Each scene shows the same named points in several views. A view is turned or mirrored, shifted and resized as a whole, has a little noise and may leave points out.
In the rows, 128 means zero.

Scene 1
View 1
q778: [105 198 131 129 153 130 117 146  78 152 127 131 152 172 121 170  97 123
 171 104 131 120  99 133 108 108  99 115 106 147 143 111  77 118  90 124
 171 174 112 173 104 112]
q637: [ 77 186 110  98 130 153 110 143  90 135 157 128 147 147  90 152 113  93
 167 100 123 123 122 124 116 114 120 112 104 172 129 137  43  72 109  90
 151 164 137 151 120 103]
q817: [ 99 198 111 108 142 128  93 127 100 123 183 112 123 110  75 153  88 115
 134  90 131 146 132 108 102 130 122 111 120 168 111 139  45  78 109  95
 117 163 119 152 119 131]
q484: [ 77 203 119 110 144 136  97 165  90 124 154 103 123 117 112 135  93 119
 162 127 139 126 131 110 112 140 132 117 113 174 114 139  31  56 101  86
 134 149 135 154 119 132]
q35: [119 209 125 126 152 121  97 129  93 128 163 114 124 137  96 171  88 126
 146  83 137 145 118 114 102 130 105 112 128 157 124 121  78 100  92 117
 136 173  93 165 113 130]
q162: [ 87 216 139  80 150 120 120 167  82 130 163 128 123 148 134 136  67 120
 168 131 137 121 125  81  82 152 103 125 135 171 135 145  52  53 100  85
 141 152 115 188  83 105]
q380: [ 83 199 115 175 153 139  81 181  85 138 102  95 146 130 141 166 118 133
 180 131 142 124  99 170 154 120 133 118  84 148 115  86  61 106  78 136
 170 159 120 123 146 162]
q577: [ 84 211 120 135 128  98 124 174  94 142 147  81 140  85 132 132  56 174
 143 148 142 125 146  98  75 163 139 126  99 148 111 153   3  93  96  91
 105 142 146 173 113 150]
q318: [ 77 210 110 146 153 136  74 166  94 124 140  86 120 105 121 151 110 120
 168 118 147 134 120 145 145 135 136 121 108 166 102 106  52  67  87 111
 145 142 123 128 141 163]
q758: [ 95 172  98 119 124 144 101 102 100 132 176 120 154 120  49 161 115  98
 134  71 117 149 126 138 115  97 130  95  93 164 114 139  44  99 120 105
 125 174 137 136 142 115]
q764: [ 96 209 121 163 155 129  88 161  87 142 117 103 138 142 130 169 105 131
 175 115 145 128 104 153 136 124 121 116 101 150 117  95  72 105  76 134
 162 164 113 140 131 153]
q564: [ 78 201 115 143 142 133 111 172  85 145 120 108 151 136 136 158 100 132
 174 134 137 118 110 143 124 132 123 120  88 150 124 117  43  97  93 113
 159 159 138 151 125 138]
q101: [135 207 107 185 159 113  63 117 102 126 162  79 117  87  82 187  96 150
 125  65 153 171 121 155 131 124 133 107 120 141  85  95  90 127  75 147
 118 169  86 121 151 184]
q703: [124 210 132 119 165 126 100 127  86 134 159 127 130 159  96 180  95 116
 160  77 140 140 105 117 108 116  94 106 141 156 135 109 104 100  81 126
 156 176  81 167 104 115]
q909: [ 76 208 115  73 141 148  87 139 103 106 203 115 102 112  75 130  97  86
 156 100 130 141 138  86 110 135 125 113 142 191 109 149  44  18 120  70
 119 146 120 148 120 115]
q485: [100 195 102 181 145 132  83 137  98 137 127  89 151 113 104 178 111 139
 150  97 143 143 112 167 137 115 135 107  86 145 107  92  64 122  84 139
 147 164 117 124 150 163]
q728: [ 87 186  88 166 131 147  62 123 111 118 158  75 135  78  68 159 125 119
 135  85 133 154 133 165 147 110 155 103  83 163  86 111  36  91  99 121
 118 160 136  93 175 169]
q668: [106 228 128 144 173 127  69 165  87 119 142 100 103 141 132 161  98 122
 181 108 152 139 109 137 142 135 112 118 138 162 112  90  95  78  73 124
 157 158  88 144 128 151]
q843: [110 216 123 126 159 123  79 135  97 120 171 111 109 128 103 167  94 119
 158  88 146 143 116 117 121 132 114 111 141 164 113 110  83  81  85 117
 141 156  92 155 115 142]
q508: [ 74 190 111 137 124 123 122 159  95 146 131  99 158 108 115 147  91 146
 148 132 129 120 129 137 100 137 142 116  75 149 114 138  11 104 103  99
 127 155 155 149 128 140]
q875: [118 167 101 154 132 134 105  95  93 152 143 121 174 143  60 186 125 121
 135  59 121 149 109 165 116  77 121  96  78 141 121 111  69 154 106 142
 143 195 123 129 144 125]
View 2
q875: [104 123 114 142 169 101  77 107 120 120 146 139  75 208 127 169  64 164
 109  76  88  78 136 147 113 162 157  86 177 178 120 116 116  69  94 160
  40 140 123 119 130  84]
q577: [ 86 119 128 183  76 111 123  56 138 144 100  46 153 132 141 183  42 238
 162 111  78 134  96 126 154  33 154 136 114 112 131 149 167 103  72  95
 107 127  62 133 106 136]
q485: [124 139 101 142 161 125  93 105 142 134 149 104  90 162  99 162  51 212
 121  73  82 121 124 145 118 112 134  58 141 196 140 147 132  85  73 143
  72 107 142 141 138 114]
q703: [ 87 163 143 144 132 118  91 107 138 157 177  77  97 161 155 142  90 168
  77  77  42  79 120 140 145 131 136 131 161 158 108 119 125  81 134 126
 133 107 131 119 122 147]
q728: [142 143  58 129 170 102 105  90 156 117 117  64 106 185  88 202  25 217
 121  88 100 145 144 133  91  98 180  50 127 198 123 140 152  87  80 164
  54 104 104 111 140 123]
q564: [106 147 124 162 111 131 111 106 150 131 178 117 104 143 104 152  80 185
 149  88  83 134  72 123 144  95 118  67 139 164 132 152 162 117  91 128
 107 121 114 133 123 137]
q758: [105 139  97 143 149  91 108  82 131 112 136  92 100 208 127 191  59 161
 112  93  93  99 122 123 104 136 182 101 159 160  92 112 148  89 118 154
  68 137  72  87 117 117]
q778: [ 85 148 150 161 117 125  95 114 132 146 190 128  91 157 135 134 101 158
 118  77  66  88  85 131 152 127 117 103 162 154 122 127 135  97 111 124
 118 128 125 128 118 132]
q637: [ 95 164 111 161 106  95 128  83 146 119 158  81 114 170 128 176  87 162
 128 103  90 121  82 106 128 103 166 104 140 138  89 123 177 114 132 131
 117 134  62  91 105 149]
q318: [132 163  91 142 137 121 113  99 163 138 154  64 112 145  96 165  57 207
 129  93  75 147 109 119 120  80 140  61 120 184 125 148 161 108  99 137
 111  98 117 124 130 160]
q668: [112 173 114 136 137 133 101 113 157 161 181  55  99 134 116 131  72 203
  90  80  44 123 115 131 138  94 123  83 133 186 130 147 137 103 114 126
 152  77 152 131 136 170]
q484: [105 158 107 160 105 113 127  86 153 128 152  62 125 147 117 172  65 185
 136 103  78 144  89 105 130  79 150  93 126 146 111 136 176 119 116 127
 122 120  75 106 113 162]
q764: [116 149 115 147 137 132 103 120 149 141 174 107  96 141 109 139  72 198
 124  75  68 120 105 138 136 102 114  60 140 191 137 150 135  97  87 132
 110 100 145 138 136 145]
q909: [ 97 173 101 151 108  93 131  75 158 125 139  34 135 158 131 187  69 173
 110 115  76 131  99  96 120  85 176 111 130 131  86 119 187 114 147 129
 129 117  54  82 107 171]
q380: [132 154 108 147 139 141 102 119 156 138 179 118  93 137  82 141  71 201
 137  75  83 142  91 130 128  98 113  33 132 200 147 162 139 113  78 140
  99 103 155 148 141 138]
q162: [ 69 164 147 171  74 114 123  85 148 150 163  61 127 134 155 145  93 177
 126 109  53 113  69 106 158  73 141 143 132 116 104 126 169 122 133 102
 160 122  73 108 102 176]
q35: [ 93 146 126 149 124 114  95  95 139 154 149  67 108 160 151 152  71 191
  90  87  53  92 122 134 143 110 148 130 150 151 112 121 129  77 117 121
 121 113 112 120 119 144]
q508: [100 121 118 178 109 109 114  86 141 127 130 112 120 152 113 177  61 199
 168 100  98 135  84 122 142  77 144  85 134 137 132 146 167 113  74 120
  78 137  76 126 111 119]
View 3
q875: [123 154 118 148 157 138 111 126 128 153 113 146 135 136 137 140 129 115
 101 132 169 118 100 136 132 128 141  96 100 128  84 132 179 124 161 112
 108 136 118 139 130 125]
q380: [103 108 114 175 132 116 105 116 126 151 119 127 123 105 138 133 138 112
 107 146 137 114 121 153 133 143 144 102 111 116  97 143 162 169 160  93
 143 151 140 123  96 143]
q35: [107 143 131 118 137 107 114 109 141 138 105 119 125 117 139 151 141 129
 118 121 141 118 123 136 125 135 142 100 115 110 100 143 150 112 153 111
 133 145 126 147 102 127]
q101: [ 92 135 135 153 155 133 124 110 123 142 106 140 143 129 145 132 130 119
 126 146 138 134 128 134 144 130 127 107 113 110 117 161 162 102 181  78
 127 151 121 129 105 139]
q764: [ 99 118 118 156 133 113 107 115 128 150 115 125 123 110 139 138 137 117
 109 135 140 115 121 150 129 141 148  99 116 114  95 146 159 152 161  98
 138 154 133 131  95 139]
q484: [111 137 130 140 127  98 110  98 152 123 110 112 126 104 135 157 141 120
 117 130 114 118 123 155 129 137 131 100 115 111 103 109 150 142 133 117
 146 120 141 137  98 135]
q703: [106 144 127 110 136 107 111 115 137 142 104 114 116 111 137 144 137 138
 111 120 152 112 115 130 116 133 150  87 105 104  98 147 149 114 157 113
 130 161 124 151  94 127]
q577: [106 137 148 136 128  85 108 101 153 134 117 126 129 121 144 172 154 102
 129 118 105 132 137 159 148 146 127 129 156 116 105 128 149 145 134 126
 158 117 137 133 110 134]
q564: [109 125 120 154 128 102 103 111 139 145 119 121 117 105 136 149 145 109
 110 130 133 112 120 155 130 144 143 103 120 116  91 130 159 164 141 115
 147 139 139 130 103 137]
q909: [115 145 134 122 128  98 118  89 163 111 102 106 132 104 129 159 138 128
 119 127 114 118 117 148 119 132 123  91 103 104 106 100 144 123 123 125
 145 115 139 141  99 131]
q318: [101 118 126 163 134 111 116  98 140 129 110 121 132 101 134 139 137 116
 119 145 117 122 126 150 133 136 127 100 108 110 109 125 152 145 150  95
 147 135 139 125  92 141]
q817: [113 152 137 123 138 107 118  98 151 123 106 120 136 117 132 157 137 125
 124 126 126 124 118 139 128 130 126 101 113 110 107 118 151 112 138 120
 134 123 132 140 106 129]
q843: [103 134 129 126 135 108 119 103 141 128 103 114 126 108 139 143 137 131
 120 129 134 118 123 137 122 133 139  95 109 103 111 139 147 113 153 101
 138 147 128 142  93 134]
q728: [108 135 127 178 153 137 124 103 135 126 108 137 153 125 137 135 127 108
 119 159 125 133 118 149 143 125 111 103 100 119 108 115 169 124 158  92
 126 119 133 118 116 142]
q778: [113 136 117 124 130 100 100 124 139 154 115 118 109 111 136 148 143 129
 101 114 154 106 114 144 118 141 155  95 117 114  84 140 158 149 148 119
 134 156 131 149 104 127]
q637: [121 147 128 126 130 100 111  99 157 123 106 112 124 102 130 160 138 122
 109 124 127 111 111 149 123 135 133  92 108 114  95  99 154 137 126 129
 135 118 138 142 108 127]
q508: [116 139 132 155 133 101 104 109 145 140 119 131 129 123 137 162 146 104
 116 125 123 123 121 159 143 141 130 116 133 123  92 119 163 157 137 123
 143 118 136 133 118 131]
q485: [106 125 122 167 147 126 112 118 125 145 116 136 132 120 142 136 133 112
 113 145 142 122 119 147 139 136 135 105 111 120  98 141 165 140 165  91
 130 142 130 127 106 136]
View 4
q35: [144 124 137 132 138 129 125 110 126 138 143 130 145 152 118 127 136 136
 122 134 107  96 140 127 143 135 154 127 117 127 133 116 114 131 149 111
  87 115 131 104 126 135]
q380: [138  94 118 119 110 118 135  99 120 138 131 138 152 168 136 145 125 103
 124 135  99 126 119 121 120 147 142 138 124 127 135 132 103 124 133 129
  59 137 125 134 144 122]
q508: [141 118 134 107 125 117 141 111 124 133 159 107 132 171 122 126 127 112
 130 113 106 110 106 136 127 154 142 122 114 140 117 127 105 127 137 119
  98 139 133 116 141 122]
q637: [138 122 138 129 136 128 145 105 125 140 156 110 145 149 114 133 152 127
 129 115  91 107 144 139 143 150 139 113 126 132 110 124 108 133 139 112
 118 143 130 107 142 120]
q817: [140 129 137 138 142 129 130 109 126 141 156 107 144 150 111 124 147 137
 130 120 100  92 135 127 140 144 142 122 119 134 114 110 118 135 150 114
 100 127 136 107 135 127]
q484: [136 123 134 128 129 127 144 105 125 138 146 115 148 153 117 133 149 121
 131 118 100 107 126 134 131 150 138 124 127 136 112 118 108 144 139 119
 111 145 141 112 140 121]
q703: [144 120 139 136 138 132 127 107 128 138 134 146 149 147 118 135 139 138
 119 144 101 101 156 131 149 129 158 127 121 118 141 119 114 127 144 108
  83 113 124 103 124 134]
q101: [140 112 122 146 134 121 100 105 121 142 144 120 147 157 124 118 120 132
 118 139 110  91 116  96 125 137 149 144 120 130 132 104 124 127 161 125
  32 106 136 131 125 140]
q577: [145 137 140 107 127 120 144 118 124 124 152 105 131 166 118 120 134 113
 138 115 122 101  82 133 123 151 144 132 108 146 119 119 100 151 142 124
 115 135 152 105 134 131]
q758: [141 121 141 136 149 123 125 109 126 145 178  92 140 156 107 113 141 136
 125 111  86  97 151 123 148 150 143 106 116 132 108 118 123 114 149 102
  93 129 121 107 143 120]
q668: [138 113 124 138 120 131 128  98 126 140 120 150 161 146 128 145 142 120
 124 145 108 108 135 123 128 132 146 141 135 122 138 117 109 143 142 125
  76 124 138 121 127 131]
q764: [140 102 125 120 115 123 132 104 123 138 136 141 151 162 131 141 127 112
 122 136 105 119 123 125 127 141 147 135 123 126 136 126 109 127 135 121
  67 129 127 128 133 128]
q162: [146 141 146 120 132 135 150 108 129 131 138 132 146 146 113 136 158 127
 131 125 109 105 135 150 145 137 150 123 122 128 129 121  98 151 136 110
 139 133 142  90 126 127]
q564: [141 111 130 112 116 122 143 105 125 136 141 131 145 164 127 139 131 109
 127 127 103 120 124 137 128 147 147 126 122 131 130 131 100 127 134 119
  90 138 128 118 142 122]
q778: [148 111 141 114 126 126 141 109 129 134 141 144 144 159 122 138 130 117
 120 139  99 116 145 143 146 135 157 120 113 118 144 134 106 117 133 107
  90 120 116 105 131 126]
q909: [136 134 136 140 139 134 141 102 125 145 149 106 151 142 109 132 164 133
 132 112  95  97 141 133 138 148 135 117 132 136 106 111 115 148 145 117
 124 142 141 108 140 122]
q875: [142  99 133 126 137 119 115 109 124 142 167 113 134 166 117 117 114 127
 114 129  89 108 148 120 147 143 150 112 107 126 130 130 122  92 147 102
  47 115 103 118 139 123]
q318: [135 114 123 136 129 124 130  99 120 143 143 114 150 157 123 133 142 117
 126 119  99 104 124 117 123 148 136 132 131 135 116 117 114 141 147 126
  81 135 137 126 141 123]
q485: [139  99 121 125 121 117 119 102 123 139 149 123 145 163 129 130 119 113
 121 130 101 110 119 114 123 146 144 134 121 131 130 125 115 117 143 124
  47 126 124 131 140 125]
q843: [137 122 130 142 134 132 124 103 125 139 134 131 155 145 117 135 143 134
 123 137 103  98 138 124 137 135 149 131 128 126 131 114 115 141 149 118
  86 121 136 111 127 132]
View 5
q843: [122 110 120 136 132 135 127 120 131 122 141 136 125 106 144 137 134 151
 123 103  96 137 143 121 125 136 154 124 109 128 119 130 140 144 128 143
 124 143 134 133 137 115]
q758: [126 121 138 130 154 122 119 113 141 113 137 127 116 128 154 121 150 157
 118 108 113 126 131 115 141 133 128 122  77 114 128 142 125 148 133 151
 120 172 115 111 119 127]
q508: [136 124 140  90 131 133 121 106 133 104 146 140 121 122 149 138 149 137
 136 119 112 126 121 123  98 147 127 114  94 126 117 133 133 140 127 164
 136 149  96 125 147 123]
q668: [128 112 112 140 128 135 134 119 121 132 142 136 123 102 140 149 131 139
 127  99  85 131 146 132 118 141 160 127 110 142 119 139 151 138 122 141
 113 129 129 143 153 103]
q101: [116 116  98 131 134 146 124  92 161 139 117 130 129 125 160 149 118 148
 139 103 104 109 138 133 126 142 148 134 109 121 141 142 149 133 140 148
 107 169 144 149 137 102]
q728: [137 131 120 103 138 130 117  90 136 149 128 130 122 117 151 144 134 143
 133 119  87 105 135 145 124 142 135 124  78 119 130 155 126 146 140 169
 114 178 102 121 144 109]
q484: [133 119 137 108 128 130 122 119 117 120 152 141 123  99 138 132 148 147
 122 111  91 136 138 126 115 142 141 112  93 131 112 134 127 151 127 157
 139 143 107 115 148 125]
q380: [148 127 120 119 129 130 132 106 117 126 141 129 115 118 149 156 144 118
 135 109  92 118 131 135 113 151 137 130  92 138 117 151 159 125 115 151
 108 137  96 147 162  95]
q35: [118 107 127 133 135 138 126 123 141 108 142 137 126 113 147 136 139 151
 125 103 107 138 138 113 121 135 144 125 109 126 122 126 141 142 126 139
 127 142 136 135 135 119]
q703: [122 104 123 153 138 134 131 134 133 102 143 132 120 115 149 136 142 148
 118  93 109 142 141 108 129 133 147 128 109 129 120 127 152 139 121 129
 117 129 140 138 133 119]
q564: [143 122 135 110 129 131 126 115 119 110 147 135 117 115 148 143 149 124
 131 111 102 132 131 123 106 147 132 124  93 136 114 136 147 134 116 152
 122 132  96 135 153 110]
q909: [127 114 141 116 133 125 119 127 116 121 155 138 125  93 133 124 145 165
 112 110  89 145 144 120 121 135 146 105  93 123 110 130 114 164 133 155
 140 147 118 101 135 132]
q817: [120 111 133 120 136 133 118 117 139 118 142 139 123 108 145 127 139 159
 119 107 102 136 137 117 121 135 142 111  99 121 120 129 122 153 136 151
 134 156 129 115 128 129]
q162: [124 103 144 114 126 134 127 136 116  95 164 147 125  92 132 131 148 149
 116 107 102 156 140 108 103 140 147 108 110 136  98 113 131 153 124 143
 150 121 125 116 144 132]
q778: [134 110 136 138 137 130 132 126 123  89 146 131 114 121 150 138 151 130
 127  98 115 143 129 107 118 139 133 128 100 136 116 129 155 127 112 134
 120 120 115 142 143 114]
q875: [132 121 130 140 154 128 125 106 151 102 124 120 113 148 166 130 149 140
 131 100 129 119 120 113 142 133 116 136  82 116 139 148 148 128 126 143
 104 161 117 139 122 115]

In a view up to two points have been moved. Name them for each view, in the order of its rows, or write -.
view 1 => q637, q909
view 2 => q577
view 3 => -
view 4 => q758, q318
view 5 => q728

Scene 2
View 1
q788: [125 146 131 122 138 142 144 121  73  85 111  97 114 110 136 142  83 176
 113 107 148 116 126 155 103 167 170 165 147 125 124 106 132 142 160 136
  96 148 135 154 126 132]
q739: [154 141  94 138 120 214 138 125 118 100 114 113 121  77 185 150 155 146
 152  85  96 123 112 127 135  80 124 178 147 143  96 111 144 113 170 159
  83 177 156 141  87 139]
q713: [154 148 102 163 126 208 146 126  87 101 114 126 113  54 193 142 132 149
 127  61  99 125 118 150 144 101 120 166 131 160  97 109 154 112 163 151
  83 192 158 140  99 132]
q116: [147 182 122  67 117 127 132 128 120  96 127 104 139 156 165 200 120 166
 182 147 173 109  99 129 105 103 195 188 190  81 114  91 118 123 174 164
  88 132 137 160 149 123]
q719: [156 183 110 120 128 146 145 128  92  93 130  96 116  70 150 130 124 161
 124  95 129 108 112 148 111 139 183 176 156 110 108 123 137 142 175 135
  84 162 136 134 118 138]
q706: [ 81 160 191 123 135  92 153  82  97  75 108  68 145 170 114 168  56 188
 114 143 128 136 110 134  66 160 186 151 170 116 157 128 139 151 157 134
  89 120  68 132 132 122]
q534: [119 150 120  88 113 128 136 113 134  77 108  77 133 152 106 136 119 171
 149 154 133 124 102 108  83 148 193 185 179  70 130 128 117 156 162 151
  94 119 118 150 109 141]
q432: [109 140 151 107 119 145 143 106 113  88 104  96 136 156 150 176  94 171
 152 135 136 135 108 122  98 118 170 164 171 112 132 112 133 132 156 162
  87 138 119 154 119 121]
q288: [129 123 125  95 120 165 132 124 119  85 102 111 135 162 160 189 109 167
 165 137 156 124 106 121 108 112 165 177 171 111 117  88 125 121 157 173
  89 133 145 170 132 126]
q469: [154 123  79 114 118 188 129 143  98  82 109 109 112  99 134 133 122 167
 136 105 147 112 115 129 126 148 164 183 152 115 102  96 122 140 167 149
  96 153 169 173 110 141]
q12: [133 165 138 110 127 130 147 121  88  87 117  94 123 114 139 149  91 174
 124 114 151 116 116 146  97 152 186 168 161 107 123 110 126 142 168 143
  94 143 127 151 131 127]
q798: [177 177  68  92 117 145 131 149  99  85 127  90 104  74 119 104 136 166
 130 109 153  97 113 140 111 174 200 190 160  79  99 119 112 160 180 130
  89 148 160 148 115 158]
q795: [108 151 142 124 129 118 150  99 110  72 110  71 130 128  97 117  91 181
 108 131 117 129 118 124  83 180 189 164 161  96 138 140 130 164 160 126
  92 133  99 137 106 144]
q674: [ 73 100 164  93 117 136 139  92 140  70  83  84 154 225 107 194  75 189
 161 181 144 146 102  99  82 130 178 168 187 101 155 107 118 151 146 169
  92 102 104 169 118 126]
q450: [169 178  97 122 116 174 136 143  90 100 128 120 111  59 184 153 138 153
 137  76 134 102 116 158 131 111 157 176 150 129  96  97 137 118 180 143
  85 185 159 139 120 131]
View 2
q706: [129 149 163 124  91 151  94 162  74 201 131 151  71 191 157 113 111 147
 168 100 169 134  92 129 201  85 183 119 113 155 152 179 136 120 135 132
 131 141 129 123 192  88]
q798: [143 114  92 150 182 157 170 151  74 141 118 158  63 156 119 120 144 118
 132 125 123  81 112 140 100 115  93  91 134 129 141 107 179 146  88 109
  72 114 127 112 136 127]
q713: [141 165  91 143 159 154 120  65 140  78 153 126 105 123 123 161 151  76
 126 164 127 146 104 185 122 115  85 116 190 185 175 153 199 168 159 142
  73 103  50 161 133 102]
q719: [146 150  96 138 147 174 151 126  85 126 134 169  79 157 132 136 143 112
 141 125 128 123  95 156 127 107 103  95 156 162 165 122 189 153 135 123
  85 103  95 147 139  98]
q788: [127 159 130 143 134 161 124 123  98 150 130 150  79 157 122 150 138 123
 128 123 151 113 111 141 153  87 119  93 137 153 155 171 170 147 118 133
  93 130 108 121 141  89]
q739: [137 136  82 144 172 129 116  75 124  84 164 115  96 132 136 126 132  74
 140 161 124 141 106 182 109 135  92 126 180 164 162 129 190 154 142 142
  67 102  58 165 153 122]
q116: [123 139 103 123 132 116  82 151  77 134 148 170  66 170 134  95  76 111
 145  97  83 124  84 142  99 144 108  88 164 114 120 116 141 113 111 122
 125 125 152 138 152 114]
q432: [126 144 128 135 127 116  81 134  97 151 142 125  76 169 142 113 104 111
 151 117 138 131  97 143 147 125 140 121 144 135 139 156 144 121 124 138
 114 135 117 133 170 105]
q450: [135 161  84 139 154 168 127  98 111  96 148 158  90 142 119 148 135  93
 123 136 101 134  98 176 104 117  74  93 178 163 156 131 191 156 141 128
  78  98  85 152 120 101]
q795: [148 128 135 147 131 167 151 158  68 186 117 143  63 177 147 116 148 131
 168 122 175 109 104 136 180  86 160 114 110 155 159 152 163 140 118 121
  92 122 115 117 179 114]
q674: [112 118 157 138 117  59  41 161  85 185 141  99  63 184 147  79  68 119
 154 114 144 116 107 116 156 129 173 136 118  92 106 169 105  89  88 136
 139 173 156 104 197 133]
q288: [122 136 115 137 150  98  76 120 105 130 147 117  72 158 129 105  97  99
 137 128 119 118 105 145 115 130 113 114 156 121 129 148 139 124 102 134
 113 143 119 123 161 125]
View 3
q450: [235  93 140 127  81 177  61 172 126  60 132 145 140 200 107 178 164  57
 104 246  92 121 149 159  93 111 152 136  75 148 138 145 163 141 156  63
 157 143  79 150 132 113]
q12: [164  97 132 157 104 157  93 158 157  93 119 151 153 165 132 103 134 127
 112 220 104  96 147 104 126 151 128 112 119 141 137 120 157 119 131  81
 116 158 107 142 176 155]
q706: [104 105 134 169 160 138 119 118 174  96  93 152 170 140 131  61  76 171
 129 190 101 106 119  50 160 168 141 100 167 153 153  83 182  61 124 127
  92 163 134 136 210 172]
q795: [132 135 123 151 104 154  99 146 146  82 126 167 158 150 143  94  85 136
 109 203 120 115 110  84 135 187 112  76 161 117 127 124 167 116 112 149
 104 143 125 167 224 166]
q739: [237 133 134 117  91 186  45 163  76  59 162 137 133 217  65 184 131  39
 124 228 111 137 151 175 112  92 168 147 100 148 132 120 196 147 181 121
 163 117  82 154 140 107]
q719: [188 102 133 122  80 165  85 154 143  64 120 166 146 179 130 158 146  83
  96 244  99 129 132 128 102 153 134 111 104 135 143 150 163 133 133  81
 136 145 105 149 161 138]
q432: [161 124 118 166 138 159  91 135 136  97 127 149 150 172 100  89 118 142
 141 196 117  89 167 121 149 126 156 125 141 166 160  72 193 106 159 116
 108 138 124 142 159 156]
q798: [204 120 108 140  32 182  78 201 136  84 134 174 140 169 155 140 177 101
  78 237 130  92 145 160 103 183 101  88 112  99 131 155 126 197 109  79
 128 127 116 173 165 143]
q469: [224 125 123 152  68 179  60 194 100  75 175 135 147 184 107 133 147 101
 115 230 124  79 158 151 112 136 122 103 116 124 128 104 145 179 128  99
 126 138  80 162 166 125]
q534: [148 170  81 172 102 177  89 170 114 116 134 178 129 157 127  71 121 159
 129 182 159  68 169 137 167 166 120 100 181 127 161  82 170 147 127 158
  94 109 145 161 186 172]
q713: [251 103 171 115 100 176  45 159  92  25 167 115 149 202  69 200 129  30
 116 250  82 147 133 146  93  89 166 130  95 147 110 137 190 131 169  90
 161 150  52 155 147  85]
q288: [199 127 104 168 131 175  73 167 117 100 145 139 141 174  89  91 143 133
 141 196 127  64 190 149 146 105 157 142 130 165 160  60 174 137 167  98
 117 124 121 139 143 146]
q116: [179 103  80 156 117 175  96 158 153 127  90 175 133 183 131  94 181 139
 123 202 140  60 201 167 137 116 153 152 106 179 185  92 169 133 161  66
 110 118 154 128 108 167]
q674: [127 161  84 196 170 164 109 141 122 127 135 142 148 153  91  30  87 191
 173 156 152  50 177 104 192 134 142 126 185 164 173  22 197 103 148 157
  74 123 144 138 179 184]
View 4
q719: [126 112 177  89 116 100 213 146  85  77 150 143 188 101 163 132  88 137
 104 157 148 148 146 188 152  90 104 116 117 136 126 144 143 111 171 117
 120 112 153 163  36 127]
q795: [132 140 169 145 173 140 118 175  81 140 145 178 171 143 136 141  93 102
 107 153 164 100 108 135 125 154 107 158 131 115 149 179 145 102 214  51
 122 138 127 195  52  96]
q469: [139 141 179  95 111 115 199 118 161  67 163 174 153  97 143 158 140 127
 106 176 141 185 148 161 147 118  84 142  91 156 102 160 132 145 152 136
 119  96 134 142 103  93]
q432: [134  66  77 135 133 103 131 143 138 130 127 161 204  97 121 160 137 133
 113 143 154 134 138 148 137 131 108 144 170 111 122 186 161 128 185  98
 132 138 126 161  91  70]
q116: [177  16  50 126 142  96 168 143 135 140 168 141 219  63 109 157 157 171
 128 136 148 169 196 190 190 145  98  87 144 111 117 174 161 156 169 113
  88 117 109 138  53  96]
q798: [173 147 221 103 143 143 213 163  94  82 199 152 155 105 135 151 112 123
 108 181 133 186 166 188 183 135  83 103  55 138 130 155 117 145 170 102
  81  83 133 164  34 144]
q788: [121 133 158 115 143  96 181 144  98  90 140 166 156 113 162 152 119 119
 116 156 143 139 148 164 125 113  99 149 134 136 132 159 144 125 187  77
 163 134 103 164  83 116]
q12: [134 101 130 120 149  94 179 149  94 106 147 157 179 102 154 150 122 128
 121 145 154 139 157 176 145 122 105 127 136 125 130 163 152 125 187  78
 146 131 112 164  67 121]
q713: [ 85 130 185  42  48  70 245  88 151  22 115 142 194  98 174 132  90 162
  72 172 150 166 116 164 117  21 115 166 142 168  97 144 144  96 131 176
 147 108 190 128  97 101]
q288: [150  56  69 121 124  98 153 125 177 122 151 177 197  77 110 177 176 146
 120 146 149 172 160 152 155 130 102 134 147 134 108 188 161 151 160 128
 119 116 114 138 107  59]
q739: [110 109 157  51  54 104 216  98 181  61 127 146 221  95 134 141 101 157
  66 172 157 170 119 157 139  51 108 150 137 155  92 157 141 103 127 197
 109  95 210 128  91  77]
q534: [168  89 122 144 165 156 111 167 124 155 170 174 190 114  95 161 126 122
 109 152 156 138 132 136 162 171  95 130 115 113 139 183 153 136 208  78
  76 120 129 177  48  80]
q706: [116  76  81 169 181 100  94 172  71 166 124 171 202 129 143 140 115 104
 131 124 166  77 121 142 114 156 129 151 190  92 159 186 176  97 237  15
 169 183  89 188  67  84]
q674: [155  48  23 183 178 134  43 150 160 188 143 199 205 115  74 177 174 129
 127 138 166 112 119 104 135 195 105 168 172  99 138 222 176 144 206  74
 118 148  92 166 116  30]

In a view up to two points have been moved. Name them for each view, in the order of its rows, or write -.
view 1 => -
view 2 => q798, q674
view 3 => q534
view 4 => -
